Points on a hilly landscape, in no order, each with its height.
A ball rolls from a point to whichever of its 2 nearest points has the largest drop for the distance, and stops where none of them is lower. Distance is the straight distance between rows; heights are no part of it.
Gage h=205: [90,98,93,98,97,106,49,92,97,127,112,127,130,102,62,99,115,95,104,82,67,86,125,97,118,84,107,77,124,87,126,107,102,100,134,103,98,93,120,85,127,108,88,71,111,119,76,121,92,107,77,109,110,84,111,92,63]
fam h=402: [134,99,140,73,112,52,117,81,86,108,131,111,118,90,103,82,120,109,81,118,106,117,90,125,93,98,106,90,100,109,126,130,97,121,110,98,93,123,85,88,125,75,124,89,106,81,67,100,71,85,87,98,99,92,129,63,106]
gal h=285: [112,85,106,68,94,50,96,81,87,137,115,115,128,71,86,80,142,118,77,108,84,101,91,117,100,101,82,100,103,101,135,134,111,117,132,92,92,113,121,69,111,95,105,95,111,100,43,93,66,92,106,85,70,71,107,55,76]
mora h=381: [104,87,117,105,120,58,94,88,118,107,60,102,72,93,102,104,91,89,88,104,113,62,110,64,133,100,90,83,91,94,94,117,102,103,107,63,142,118,114,121,92,98,66,92,134,88,96,103,128,88,109,106,137,79,95,131,136]
mufu h=657: [96,105,109,108,99,105,99,114,73,74,96,100,86,106,113,92,89,87,99,95,110,107,75,72,105,79,105,114,92,91,84,106,118,105,80,97,78,84,99,97,109,112,125,71,107,85,141,98,104,79,76,109,139,123,113,97,94]
vuz h=615: [97,107,83,103,78,145,106,120,95,94,149,73,122,103,91,103,94,118,117,100,84,107,103,130,67,107,112,105,106,106,100,73,96,86,101,121,65,88,92,94,114,93,111,122,56,125,93,100,76,118,109,89,74,107,91,85,80]
zodak h=356: [90,118,87,100,92,135,120,115,116,73,112,81,98,120,113,105,102,116,126,109,115,114,100,115,75,95,112,119,107,102,76,73,104,94,95,102,95,89,90,98,74,91,108,122,74,107,132,87,103,128,111,93,84,115,81,103,95]
pasuk h=450: [78,76,75,107,87,91,100,95,127,139,87,97,110,65,93,103,113,106,78,82,88,82,103,86,116,120,78,104,79,107,134,101,92,68,103,100,116,104,117,86,87,117,76,107,122,114,61,91,84,102,144,89,68,84,74,111,104]
Saril h=248: [71,91,69,110,102,150,66,111,142,114,65,96,119,108,84,112,86,100,122,111,93,81,128,85,110,112,116,103,110,104,129,77,79,64,113,115,143,90,81,98,85,115,64,110,95,120,111,119,127,126,135,97,82,99,79,151,124]
fod h=713: [110,123,133,111,114,102,122,99,115,80,101,88,96,122,110,110,85,121,122,128,111,107,107,116,90,111,110,110,111,99,105,69,97,81,91,112,139,125,75,103,82,100,86,105,84,102,121,102,115,111,111,100,90,121,82,129,136]
pur h=895: [89,115,76,83,93,105,114,90,106,87,72,102,94,125,104,89,132,85,121,70,105,95,87,111,106,93,75,137,93,87,66,104,124,100,97,75,101,93,122,98,57,129,90,97,115,110,157,70,130,120,98,128,94,107,118,85,62]
buve h=598: [115,106,126,78,109,93,110,94,81,109,144,93,121,95,90,94,96,113,111,115,94,132,116,149,77,104,119,89,118,104,130,83,84,121,121,116,84,118,81,100,114,72,107,108,80,99,71,118,79,99,84,94,70,100,130,81,105]
Mamer h=438: [104,130,105,109,86,147,119,131,90,62,134,68,112,128,105,115,79,124,134,108,118,120,101,136,71,90,127,121,114,90,81,51,121,96,117,116,79,90,75,106,76,95,95,121,53,106,130,102,96,127,94,100,79,126,103,99,99]
Kimub h=719: [89,92,85,72,80,83,113,73,92,130,97,106,114,87,87,87,126,98,96,77,88,108,97,134,100,110,71,122,100,99,113,91,93,102,118,101,106,108,129,77,72,121,86,91,106,118,93,85,92,92,120,103,55,93,100,88,75]
lesed h=196: [122,98,134,109,127,84,95,99,110,96,95,109,72,115,103,114,67,107,98,128,106,100,123,85,98,105,101,71,113,89,90,118,91,117,111,98,111,102,87,133,109,63,95,119,101,87,72,120,106,102,70,94,130,85,97,118,126]
duki h=455: [124,81,124,95,114,70,111,92,104,118,133,111,116,88,93,107,107,111,71,113,90,108,111,119,88,109,107,78,102,114,129,135,89,108,103,109,101,116,82,99,127,62,117,116,104,94,42,114,67,97,94,78,85,82,129,77,121]
Vada h=276: [124,99,129,111,116,70,115,102,114,86,116,100,79,96,121,113,88,107,82,126,110,103,99,92,82,101,98,77,98,98,94,123,94,114,91,93,100,108,88,116,118,68,117,117,102,93,83,107,86,87,85,89,127,97,102,104,121]
bisev h=812: [118,129,113,79,96,116,70,71,41,116,91,126,127,121,69,80,93,80,102,78,78,129,103,128,106,92,116,108,127,76,114,94,101,116,97,123,90,95,103,85,109,120,94,61,96,92,122,113,124,94,48,124,102,102,157,80,94]
kula h=484: [83,125,101,93,91,120,125,134,104,55,129,94,81,113,119,86,91,108,123,107,111,94,80,96,76,74,96,126,97,91,83,90,128,92,79,101,79,84,103,86,99,87,139,102,89,110,143,67,94,111,103,97,116,110,68,94,76]
popo h=683: [69,96,105,88,91,95,70,103,108,108,135,117,114,98,84,73,108,101,118,122,62,68,101,93,114,88,84,98,116,74,113,106,124,86,119,93,90,81,131,88,134,108,116,78,98,122,82,108,82,92,97,104,125,95,85,97,54]
fef h=664: [89,101,70,113,80,140,88,134,97,91,145,96,110,109,93,105,105,110,109,82,95,99,105,103,91,98,97,91,104,114,78,97,99,95,98,97,53,73,105,105,123,95,105,122,71,122,99,97,80,118,91,91,97,93,104,76,65]
pak h=572: [100,96,76,100,87,126,122,117,117,94,145,84,114,84,99,101,107,109,103,106,93,98,95,113,70,118,98,106,87,114,107,84,96,67,82,108,91,95,92,94,112,93,123,123,71,128,91,80,83,123,145,85,78,100,68,90,99]
tob h=778: [113,118,108,88,90,105,75,70,59,104,84,123,121,119,74,85,118,84,103,68,78,112,86,114,118,91,100,115,110,83,99,113,119,99,95,103,89,93,110,85,106,137,98,57,117,102,135,96,112,93,68,134,121,106,145,79,81]
dud h=395: [87,81,59,110,82,95,116,93,115,142,67,94,107,68,104,108,128,114,83,73,111,83,105,95,118,133,61,123,75,123,109,103,91,79,112,84,125,102,121,92,57,131,68,111,122,119,87,70,103,113,153,102,56,73,86,103,102]
Nafa h=385: [104,90,113,75,96,76,95,90,113,123,140,121,122,90,85,98,130,119,101,114,75,91,106,122,91,97,87,81,111,93,127,122,95,104,140,94,97,106,113,87,125,81,114,108,100,116,53,98,64,111,98,88,88,75,97,71,77]
tezu h=740: [104,97,112,122,113,111,99,113,77,93,71,82,85,98,96,102,59,79,78,113,82,119,103,72,99,118,125,97,93,93,101,72,95,97,67,142,94,96,67,103,109,90,118,94,90,76,108,122,118,81,85,106,118,113,101,132,148]
neve h=546: [101,83,101,115,107,90,105,102,95,95,71,85,69,89,117,97,75,87,72,96,111,112,97,73,104,105,100,93,84,103,79,100,89,127,78,108,91,93,89,111,100,90,109,107,101,72,104,119,114,75,79,90,118,107,96,114,117]
Befe h=467: [96,100,114,64,106,67,83,82,115,117,122,123,103,99,90,87,128,121,116,121,88,80,104,109,106,83,81,86,122,77,105,128,111,112,146,81,104,95,129,96,118,92,103,94,103,111,71,100,80,107,92,103,114,77,82,84,60]
nagub h=573: [111,92,110,100,113,78,103,98,132,92,106,115,84,100,106,114,116,108,107,108,118,72,109,97,98,99,83,81,103,103,87,129,100,98,122,59,116,105,112,116,104,84,93,121,111,107,81,91,96,109,111,84,122,78,86,104,108]
vegab h=629: [91,83,83,118,104,113,103,127,111,76,116,101,101,82,106,96,99,81,90,95,91,71,85,72,105,103,99,99,83,110,91,116,112,76,78,81,92,92,97,95,129,101,125,93,108,116,101,96,85,99,130,89,117,104,84,93,103]
pipo h=596: [98,82,66,118,87,111,91,87,85,123,80,101,117,87,89,110,121,73,85,60,87,102,100,87,122,112,93,99,85,110,119,108,99,77,89,99,99,100,106,82,94,135,92,83,126,115,89,102,90,96,125,110,78,98,117,85,97]
Vuzoz h=355: [111,139,127,118,106,114,120,125,90,59,105,96,92,129,116,112,80,102,116,118,106,105,82,98,90,87,124,113,105,86,88,87,122,86,82,107,114,114,81,102,102,106,112,82,96,101,147,91,104,105,98,116,116,126,92,111,121]
Favad h=541: [56,111,89,94,81,124,103,133,106,73,139,94,95,99,103,69,102,100,119,112,91,76,86,87,87,88,93,118,101,82,81,95,125,83,85,98,76,74,118,88,121,101,137,94,76,127,123,76,92,107,111,102,111,98,67,96,51]
nazu h=540: [114,94,77,123,107,96,110,92,128,112,101,105,107,93,117,129,120,110,101,93,138,67,119,88,118,118,81,92,86,132,99,116,89,72,102,61,142,122,93,109,85,96,71,131,117,112,97,56,116,121,163,90,91,83,95,112,135]
lor h=662: [98,89,86,133,94,127,91,140,87,81,128,94,112,78,96,92,91,84,79,94,82,88,81,72,97,106,107,91,76,115,98,118,116,77,61,102,62,82,93,100,152,108,132,85,96,107,96,103,71,84,116,101,122,114,100,91,100]
Laguv h=477: [117,82,110,83,102,35,124,72,88,133,84,100,97,65,114,95,94,113,62,99,119,122,93,118,97,112,86,96,85,121,114,113,91,133,101,107,108,122,104,106,81,93,92,115,108,67,62,96,98,69,105,87,73,83,113,82,118]
dano h=349: [106,99,95,111,103,125,66,97,91,113,100,116,123,116,62,121,103,95,117,84,82,99,128,105,116,89,127,75,115,97,120,93,94,89,121,113,106,102,100,100,117,112,84,78,102,114,93,124,107,116,82,117,104,91,117,93,96]
fes h=758: [106,110,143,103,112,94,101,98,92,93,90,92,90,104,90,90,74,97,98,130,78,113,99,83,104,104,116,102,106,75,115,80,106,82,83,127,109,99,81,94,113,96,118,68,97,80,102,117,107,78,85,110,126,115,89,128,133]
fide h=773: [87,91,86,93,91,127,97,85,102,120,101,92,107,98,91,104,91,97,105,97,89,119,114,121,84,107,113,98,112,102,115,72,71,98,104,125,95,99,97,95,89,103,92,115,84,107,93,121,98,103,92,86,67,109,98,108,104]
Vuto h=733: [116,135,125,132,121,94,138,105,103,69,110,92,100,127,127,114,92,116,116,113,134,119,107,135,79,105,115,112,107,122,103,62,101,97,76,111,129,137,66,111,80,95,98,108,87,92,135,80,115,102,123,105,86,136,109,123,135]
baso h=241: [84,90,87,88,103,76,94,81,119,128,38,96,88,87,98,91,111,110,94,88,109,67,101,83,133,106,69,114,92,101,98,98,90,95,121,76,162,121,138,106,51,121,39,97,127,99,106,89,135,96,116,123,97,78,90,131,112]
deseg h=344: [70,107,93,88,101,144,81,107,134,85,76,98,98,136,96,100,90,107,143,124,106,86,111,101,104,93,111,118,127,87,82,73,104,90,129,98,124,87,97,109,74,110,69,115,88,107,130,113,124,132,100,102,102,102,71,146,91]
favit h=721: [116,104,118,133,109,121,94,118,74,88,101,86,107,98,77,119,70,91,86,104,83,121,106,86,98,105,135,82,95,100,114,84,98,78,69,137,81,101,61,106,127,105,118,87,85,89,92,119,90,88,92,108,114,115,112,105,141]
gotun h=547: [69,84,72,105,89,108,93,107,111,121,64,96,105,84,87,92,111,73,89,74,79,79,94,74,133,115,87,121,91,97,108,97,104,70,92,95,110,90,111,86,84,134,87,76,123,110,107,98,108,100,141,110,84,102,94,110,98]
Vem h=521: [119,117,107,118,109,137,83,108,92,71,87,105,100,153,101,136,82,102,141,98,127,120,127,116,103,91,132,93,118,110,67,75,104,116,131,106,108,102,73,137,80,101,65,110,87,84,117,116,126,129,69,114,109,102,119,112,104]
Kan h=845: [116,110,86,109,103,106,98,106,98,88,109,112,107,122,98,114,127,94,125,82,108,100,100,99,105,89,100,91,92,113,83,108,99,88,107,75,102,112,96,109,103,108,103,102,103,112,121,87,97,116,107,108,110,97,114,83,93]
nogig h=797: [93,79,72,110,96,115,97,97,113,101,102,88,97,91,102,117,103,98,102,95,107,108,109,100,96,113,101,92,92,124,89,86,78,99,97,101,89,92,90,105,97,102,89,129,93,103,93,109,99,106,102,81,84,103,93,108,102]
gib h=264: [94,116,96,123,105,102,129,133,102,58,83,86,58,102,145,111,67,98,86,100,132,103,76,68,88,91,112,104,80,117,85,104,100,128,76,98,86,99,92,108,95,75,123,120,103,81,138,85,109,93,89,86,119,134,86,112,119]
Lakuv h=58: [109,79,133,93,117,61,94,76,115,123,84,107,93,82,93,97,90,102,64,117,92,93,108,89,109,111,96,76,99,90,123,123,100,118,96,111,121,109,98,108,108,76,97,106,116,79,54,114,99,92,91,95,110,82,99,113,134]
vokuz h=499: [123,125,118,109,102,114,121,121,93,68,144,79,106,119,107,117,88,129,126,113,113,119,101,132,67,93,120,98,109,101,95,76,111,94,113,111,86,105,74,108,98,90,104,115,64,106,103,100,81,119,94,100,97,116,107,89,107]
lol h=326: [85,84,65,95,92,81,99,91,119,118,51,93,91,81,110,100,124,112,99,79,114,68,97,84,123,113,57,117,86,113,80,111,101,101,124,66,135,104,130,101,55,123,54,116,122,106,97,82,120,105,128,98,83,72,83,106,87]
rapo h=641: [111,88,69,106,89,84,112,74,76,130,76,103,114,86,94,111,128,79,85,49,105,119,105,118,113,117,78,113,82,126,111,102,91,97,105,98,100,104,115,97,71,134,75,85,124,107,93,87,100,97,121,113,55,98,136,73,95]
vapu h=738: [102,97,92,99,89,100,68,78,59,112,71,114,99,100,87,83,101,76,85,70,94,118,83,99,115,93,86,105,101,93,82,109,104,120,90,103,75,74,115,94,105,126,93,74,108,84,114,112,115,74,59,113,113,100,139,82,75]
Pifuf h=555: [120,91,104,105,96,73,126,79,74,105,81,91,91,83,124,93,99,87,63,72,118,135,74,104,98,109,104,107,81,115,92,104,88,125,72,113,81,111,87,94,87,101,113,92,103,69,107,103,102,60,86,99,97,110,126,83,113]
Zila h=689: [114,111,132,89,107,80,117,80,105,101,105,94,94,106,112,101,83,114,108,125,102,121,112,126,88,110,109,96,111,93,113,77,88,107,96,120,117,122,83,103,96,88,100,101,89,87,95,114,103,97,87,96,90,112,103,108,127]
foza h=259: [70,81,73,91,95,130,78,88,131,123,66,93,89,104,93,101,84,98,107,106,97,97,121,101,98,103,97,98,114,96,93,74,76,112,122,114,107,80,109,109,80,98,62,131,92,98,94,125,125,105,87,89,80,101,73,146,81]
Bez h=266: [108,132,98,117,105,107,136,132,107,63,109,94,92,118,130,113,93,107,115,108,122,92,83,100,83,96,113,118,92,111,95,98,110,79,70,93,120,129,77,102,99,93,123,109,100,112,144,65,107,110,135,99,104,123,79,106,126]
Pezud h=821: [91,88,65,110,94,125,101,112,114,91,113,100,106,104,99,113,121,93,121,88,104,90,104,95,103,107,95,102,96,111,83,98,98,83,106,87,93,92,98,102,96,104,104,116,95,121,108,89,99,123,126,94,91,93,84,93,80]
pafi h=619: [123,108,114,123,102,96,112,120,74,65,109,107,88,94,119,106,87,95,79,92,114,113,62,78,92,89,118,91,82,114,90,116,112,110,69,96,73,100,77,103,125,96,141,83,111,89,122,97,86,74,82,102,145,122,114,91,109]
kaso h=370: [120,103,124,70,120,54,116,72,124,107,111,105,86,103,125,108,110,128,99,127,131,109,111,122,75,93,83,88,104,104,92,117,84,140,129,78,110,105,106,121,80,59,94,135,92,84,78,91,98,102,81,89,92,89,103,96,95]
Duna h=501: [114,78,104,104,104,88,127,97,114,105,140,101,114,77,100,114,109,115,80,109,89,100,101,114,79,115,98,84,85,115,126,116,89,81,84,105,98,109,95,101,118,81,118,123,95,108,59,93,65,102,126,77,86,99,102,89,122]
bagin h=583: [120,87,103,125,104,102,107,120,88,82,105,92,83,89,118,105,83,89,67,94,106,112,83,79,91,105,114,79,84,113,89,113,94,121,67,107,64,93,83,111,125,86,121,109,94,78,91,114,86,76,79,88,124,109,113,90,111]
Zemun h=601: [75,82,84,116,104,115,100,128,122,82,110,85,101,63,99,88,81,82,81,116,81,65,95,67,98,115,96,106,78,100,114,106,102,62,64,100,107,91,95,103,132,96,121,94,99,114,90,103,87,95,144,83,106,117,67,121,127]
Felim h=552: [119,111,113,93,100,100,112,96,82,93,141,96,115,110,94,97,104,117,116,97,94,121,97,133,82,97,114,97,113,98,105,89,91,100,92,114,78,109,89,91,115,100,121,95,80,106,104,104,78,102,88,100,96,108,119,75,100]
Zibi h=752: [97,93,112,82,95,93,72,78,83,126,85,104,101,92,82,81,95,88,89,100,77,112,100,100,108,95,104,94,110,81,114,96,95,111,104,121,84,92,111,84,110,104,107,75,106,92,85,125,108,77,75,109,103,98,111,97,88]
levef h=684: [101,99,60,95,77,99,98,81,84,124,95,115,127,100,84,107,142,92,102,56,86,105,108,122,104,116,70,122,93,109,107,98,104,89,120,89,92,99,118,80,71,135,84,89,116,138,95,78,97,111,128,113,51,88,116,70,64]
kitiv h=640: [48,102,103,90,89,124,75,117,108,101,128,99,104,110,89,70,85,91,125,129,61,71,102,80,111,88,85,112,112,71,93,82,126,85,105,105,83,67,131,94,127,110,113,74,82,120,113,106,94,99,95,106,124,106,76,126,56]
Sedor h=182: [114,82,120,93,115,74,80,78,92,136,73,126,113,96,77,107,91,91,77,92,88,104,127,97,124,105,117,67,98,93,130,114,93,117,100,122,124,122,87,107,102,77,94,85,124,77,49,123,116,92,82,108,105,84,115,90,128]
koz h=536: [88,86,89,100,89,114,115,99,122,114,124,88,108,70,94,94,100,107,79,113,81,94,99,102,82,121,96,97,90,106,131,96,86,60,78,117,101,102,96,87,118,103,116,115,87,117,71,102,70,95,138,82,76,105,72,107,121]
gazo h=447: [102,108,103,90,107,128,81,90,113,78,66,106,93,150,101,119,89,101,144,108,125,107,128,103,109,89,117,107,120,96,69,78,97,109,138,97,129,97,98,126,66,103,59,115,98,93,130,114,140,128,82,114,110,101,101,129,97]
Nozis h=361: [92,80,89,104,97,85,47,87,80,136,77,137,127,89,60,97,126,89,83,67,72,80,113,84,139,85,98,80,107,93,131,127,113,106,134,91,107,102,130,82,108,122,80,55,132,106,61,118,102,96,93,120,105,70,112,82,67]
keme h=720: [80,95,110,83,88,100,75,90,97,121,122,97,109,93,86,72,98,102,94,120,64,96,96,108,100,92,100,91,122,76,121,100,100,99,105,118,80,85,121,78,129,99,115,87,92,110,72,118,78,88,84,92,104,96,92,97,72]
gen h=145: [113,109,114,50,100,40,101,82,76,129,112,114,116,88,95,76,134,113,92,116,107,118,91,128,90,84,77,107,107,102,116,132,94,144,141,80,91,109,114,83,108,90,102,98,97,87,68,96,81,94,84,103,77,76,122,53,64]
Fuzo h=871: [100,124,99,90,102,115,106,96,95,75,90,108,99,127,102,108,114,91,133,88,108,103,91,109,104,80,94,119,101,83,73,97,115,99,99,85,107,101,104,101,85,118,98,88,107,100,155,87,115,118,89,119,115,107,112,88,80]
Mebe h=343: [133,109,141,88,108,52,122,87,99,89,122,107,94,86,118,92,110,112,84,120,108,104,78,105,94,97,107,85,101,95,114,123,106,105,86,91,102,123,90,97,118,83,129,88,111,88,85,91,77,78,93,97,127,103,105,87,115]
famot h=597: [54,111,94,97,92,152,85,137,105,83,133,81,99,109,93,77,77,105,128,127,79,81,105,93,96,89,107,116,115,76,90,77,122,79,96,117,76,64,112,105,117,105,114,96,71,113,125,108,92,111,101,102,109,115,63,122,70]
Dab h=151: [98,133,91,119,99,116,133,141,101,49,88,95,72,121,145,118,83,100,114,95,138,100,78,95,80,86,118,113,96,118,78,99,111,107,77,90,99,110,90,103,81,84,129,119,104,93,160,64,120,110,104,90,102,133,93,104,118]
vilin h=445: [101,104,101,112,119,88,104,102,105,84,67,102,72,116,118,114,95,83,107,97,124,87,106,79,121,92,99,98,98,103,75,110,97,106,95,68,127,117,99,116,91,100,85,97,122,93,135,99,127,101,103,102,126,106,97,118,128]
fezo h=496: [103,96,81,112,115,103,108,100,122,91,91,101,93,108,118,120,110,97,107,97,130,85,107,90,111,108,98,99,91,117,83,100,90,91,95,75,124,120,92,109,87,100,85,119,117,98,121,86,117,114,128,89,96,103,95,109,121]
zuk h=748: [82,93,95,76,82,103,109,74,116,124,98,93,99,90,97,88,107,104,106,106,90,112,98,123,91,106,84,117,107,90,113,77,84,104,112,109,109,104,116,81,84,110,89,104,90,110,91,101,95,96,99,91,68,104,80,108,88]
Suk h=425: [90,143,120,102,100,133,118,145,92,50,120,84,84,120,112,92,70,112,124,128,105,104,78,93,77,70,117,119,108,72,88,83,135,89,89,113,90,97,92,99,107,101,129,90,81,102,146,83,87,109,90,108,117,127,72,113,96]
Dolun h=531: [114,88,112,80,109,48,101,86,122,113,107,124,90,88,98,102,139,116,104,115,101,67,101,96,105,88,74,83,104,93,97,146,109,114,150,57,123,108,130,110,102,86,90,113,115,106,60,90,89,106,105,93,114,62,92,82,83]
fuz h=428: [93,116,71,111,91,139,127,133,105,64,119,85,94,105,120,101,99,97,112,88,112,99,85,101,81,93,105,121,93,111,76,98,110,88,74,97,77,93,88,96,95,93,130,114,83,112,142,72,101,121,120,96,85,118,82,89,89]
vanog h=517: [115,77,94,101,105,69,114,85,87,118,90,100,96,84,112,109,103,93,74,79,113,124,99,107,100,115,95,89,81,120,92,109,81,131,92,101,94,109,88,106,93,95,101,114,104,73,79,107,97,82,91,90,84,93,122,83,111]
lozem h=772: [106,105,112,75,94,76,67,63,46,131,76,112,109,87,93,71,99,81,75,93,98,125,81,107,109,90,93,107,112,87,97,117,104,128,104,111,80,91,108,88,103,107,105,71,109,76,86,117,115,66,63,114,103,87,139,66,81]
noka h=575: [119,93,92,120,112,105,99,112,138,82,115,115,99,98,106,133,110,97,109,109,132,54,118,85,92,113,91,83,89,115,89,128,100,79,113,45,124,108,108,115,105,84,84,127,119,123,98,68,105,127,150,80,115,73,82,105,128]
losa h=699: [89,101,87,115,87,130,87,99,67,92,92,95,96,105,91,91,96,78,92,74,91,117,84,91,105,97,99,114,92,102,76,96,106,107,72,105,62,77,102,92,112,128,107,82,100,89,139,104,104,85,73,110,105,116,131,92,82]
Valis h=215: [67,93,79,97,95,149,87,112,127,91,95,84,89,116,105,95,80,105,126,117,103,97,116,104,90,92,108,109,120,104,75,71,94,104,119,102,92,67,104,113,77,92,82,141,76,101,110,110,112,123,93,89,93,104,66,137,80]
Veguk h=692: [115,96,109,132,100,129,84,136,64,76,126,96,112,91,81,102,75,93,88,93,84,100,85,82,101,98,131,88,94,103,101,102,108,83,69,115,60,80,79,105,149,103,124,80,89,96,106,108,78,84,82,104,131,115,117,91,111]
Kato h=502: [89,91,91,120,115,100,104,114,98,78,53,92,64,102,129,106,77,68,86,86,124,88,96,56,126,95,103,109,81,107,71,108,99,125,76,86,101,94,96,118,88,99,98,96,122,77,138,101,132,84,88,98,123,115,102,121,114]
kugar h=626: [110,110,111,99,102,117,99,95,55,99,96,90,78,115,109,91,69,93,90,94,105,147,95,101,91,92,111,101,105,93,79,84,85,142,79,132,63,81,86,103,100,97,107,98,73,70,117,119,113,79,41,105,105,105,132,86,94]
vapin h=642: [74,102,90,105,90,138,91,137,101,88,131,86,93,110,99,90,85,106,111,115,91,92,107,98,91,88,106,98,106,95,74,90,104,99,100,108,57,68,115,108,119,91,105,119,69,111,103,110,85,108,78,94,110,109,77,108,68]
nov h=292: [116,82,115,89,108,66,65,75,85,134,73,130,123,86,68,93,116,91,83,76,81,92,113,91,136,93,107,69,99,91,133,134,106,112,121,100,119,115,109,98,103,103,93,69,136,85,52,118,102,99,89,115,114,74,119,83,102]
bap h=569: [79,75,67,122,90,123,95,110,118,114,98,83,109,72,99,94,94,83,74,93,77,91,103,78,102,123,94,95,74,115,116,103,83,67,68,114,94,83,95,89,118,114,103,111,105,110,70,109,87,102,141,80,75,109,75,111,120]
Pefi h=592: [119,101,118,98,96,94,108,94,60,97,91,90,78,88,123,82,78,91,67,101,120,143,69,95,86,102,111,99,92,101,86,93,90,139,66,123,60,86,83,95,102,95,126,89,94,63,109,111,108,59,57,98,110,116,128,90,107]
tibop h=917: [93,109,62,95,89,110,104,90,107,96,79,108,115,117,91,101,142,85,123,67,100,78,95,106,116,103,83,130,92,98,85,106,115,82,104,75,112,100,111,93,67,131,90,90,124,130,137,69,117,125,136,125,90,90,111,85,71]
dur h=323: [100,101,123,87,106,58,98,76,120,126,52,108,90,97,89,99,110,108,93,91,107,75,107,84,138,99,91,90,95,83,120,106,93,91,116,86,167,133,127,111,78,105,56,76,133,85,89,93,132,92,116,121,122,80,93,134,131]
kagod h=661: [114,120,134,91,109,93,113,87,81,92,102,92,80,112,120,98,75,108,109,119,117,142,98,119,80,94,113,99,112,91,92,85,89,133,90,128,88,102,82,113,87,82,105,94,87,74,107,116,108,84,57,108,101,109,119,94,104]
pepi h=446: [115,109,102,109,108,121,79,99,92,94,101,105,111,129,81,127,89,104,127,91,102,117,124,112,107,101,131,79,113,103,96,84,86,107,123,115,99,106,79,124,99,97,80,105,88,96,100,121,109,119,67,106,105,98,120,98,108]
Mumi h=283: [121,114,119,55,108,39,111,85,107,114,121,116,96,98,115,93,130,126,103,134,118,105,99,112,86,78,78,91,106,97,91,138,98,140,143,71,101,104,117,107,95,75,109,118,89,81,73,84,84,102,84,96,94,79,109,68,71]
ber h=500: [64,78,76,96,75,91,93,98,121,127,78,96,106,71,88,77,113,92,83,88,73,75,90,86,116,117,73,127,96,97,119,95,112,76,95,99,108,89,130,72,88,127,92,82,115,124,79,97,87,91,142,94,81,88,62,116,83]
zazi h=775: [119,116,147,101,118,67,113,91,108,91,81,96,82,113,109,94,87,101,97,121,104,95,97,92,109,103,104,100,108,87,116,92,102,84,78,102,141,130,86,94,101,96,98,75,113,84,112,99,112,83,107,107,123,118,88,134,144]
tilu h=98: [71,83,79,104,101,133,64,96,128,121,75,104,108,106,71,109,91,89,114,102,77,90,123,88,110,99,114,88,115,93,123,73,83,90,116,117,117,89,104,102,93,104,67,105,105,112,96,130,115,112,102,102,88,99,80,140,97]
minuz h=431: [111,88,106,81,106,45,129,77,121,119,102,95,89,75,118,103,111,125,81,107,122,100,98,119,88,107,72,99,91,113,101,111,93,121,102,85,118,115,112,105,84,77,92,134,97,88,79,83,99,89,108,80,86,90,98,98,110]

Call two points neighbours if one is among the 2 nearest of the other. Go from one point of each pair to the other, from neighbour to neighbour, staying as low as possible. Name the highest point that can't be avoided.
tilu / Dab: fef
baso / gen: noka
Lakuv / tilu: Vem
vilin / zodak: Kato
Lakuv / Gage: Nozis
Valis / tilu: foza
zodak / Dab: kula

For each start below, name the point where the ball stops.
fod: gen
Fuzo: baso
rapo: baso
Duna: Lakuv
bisev: vilin
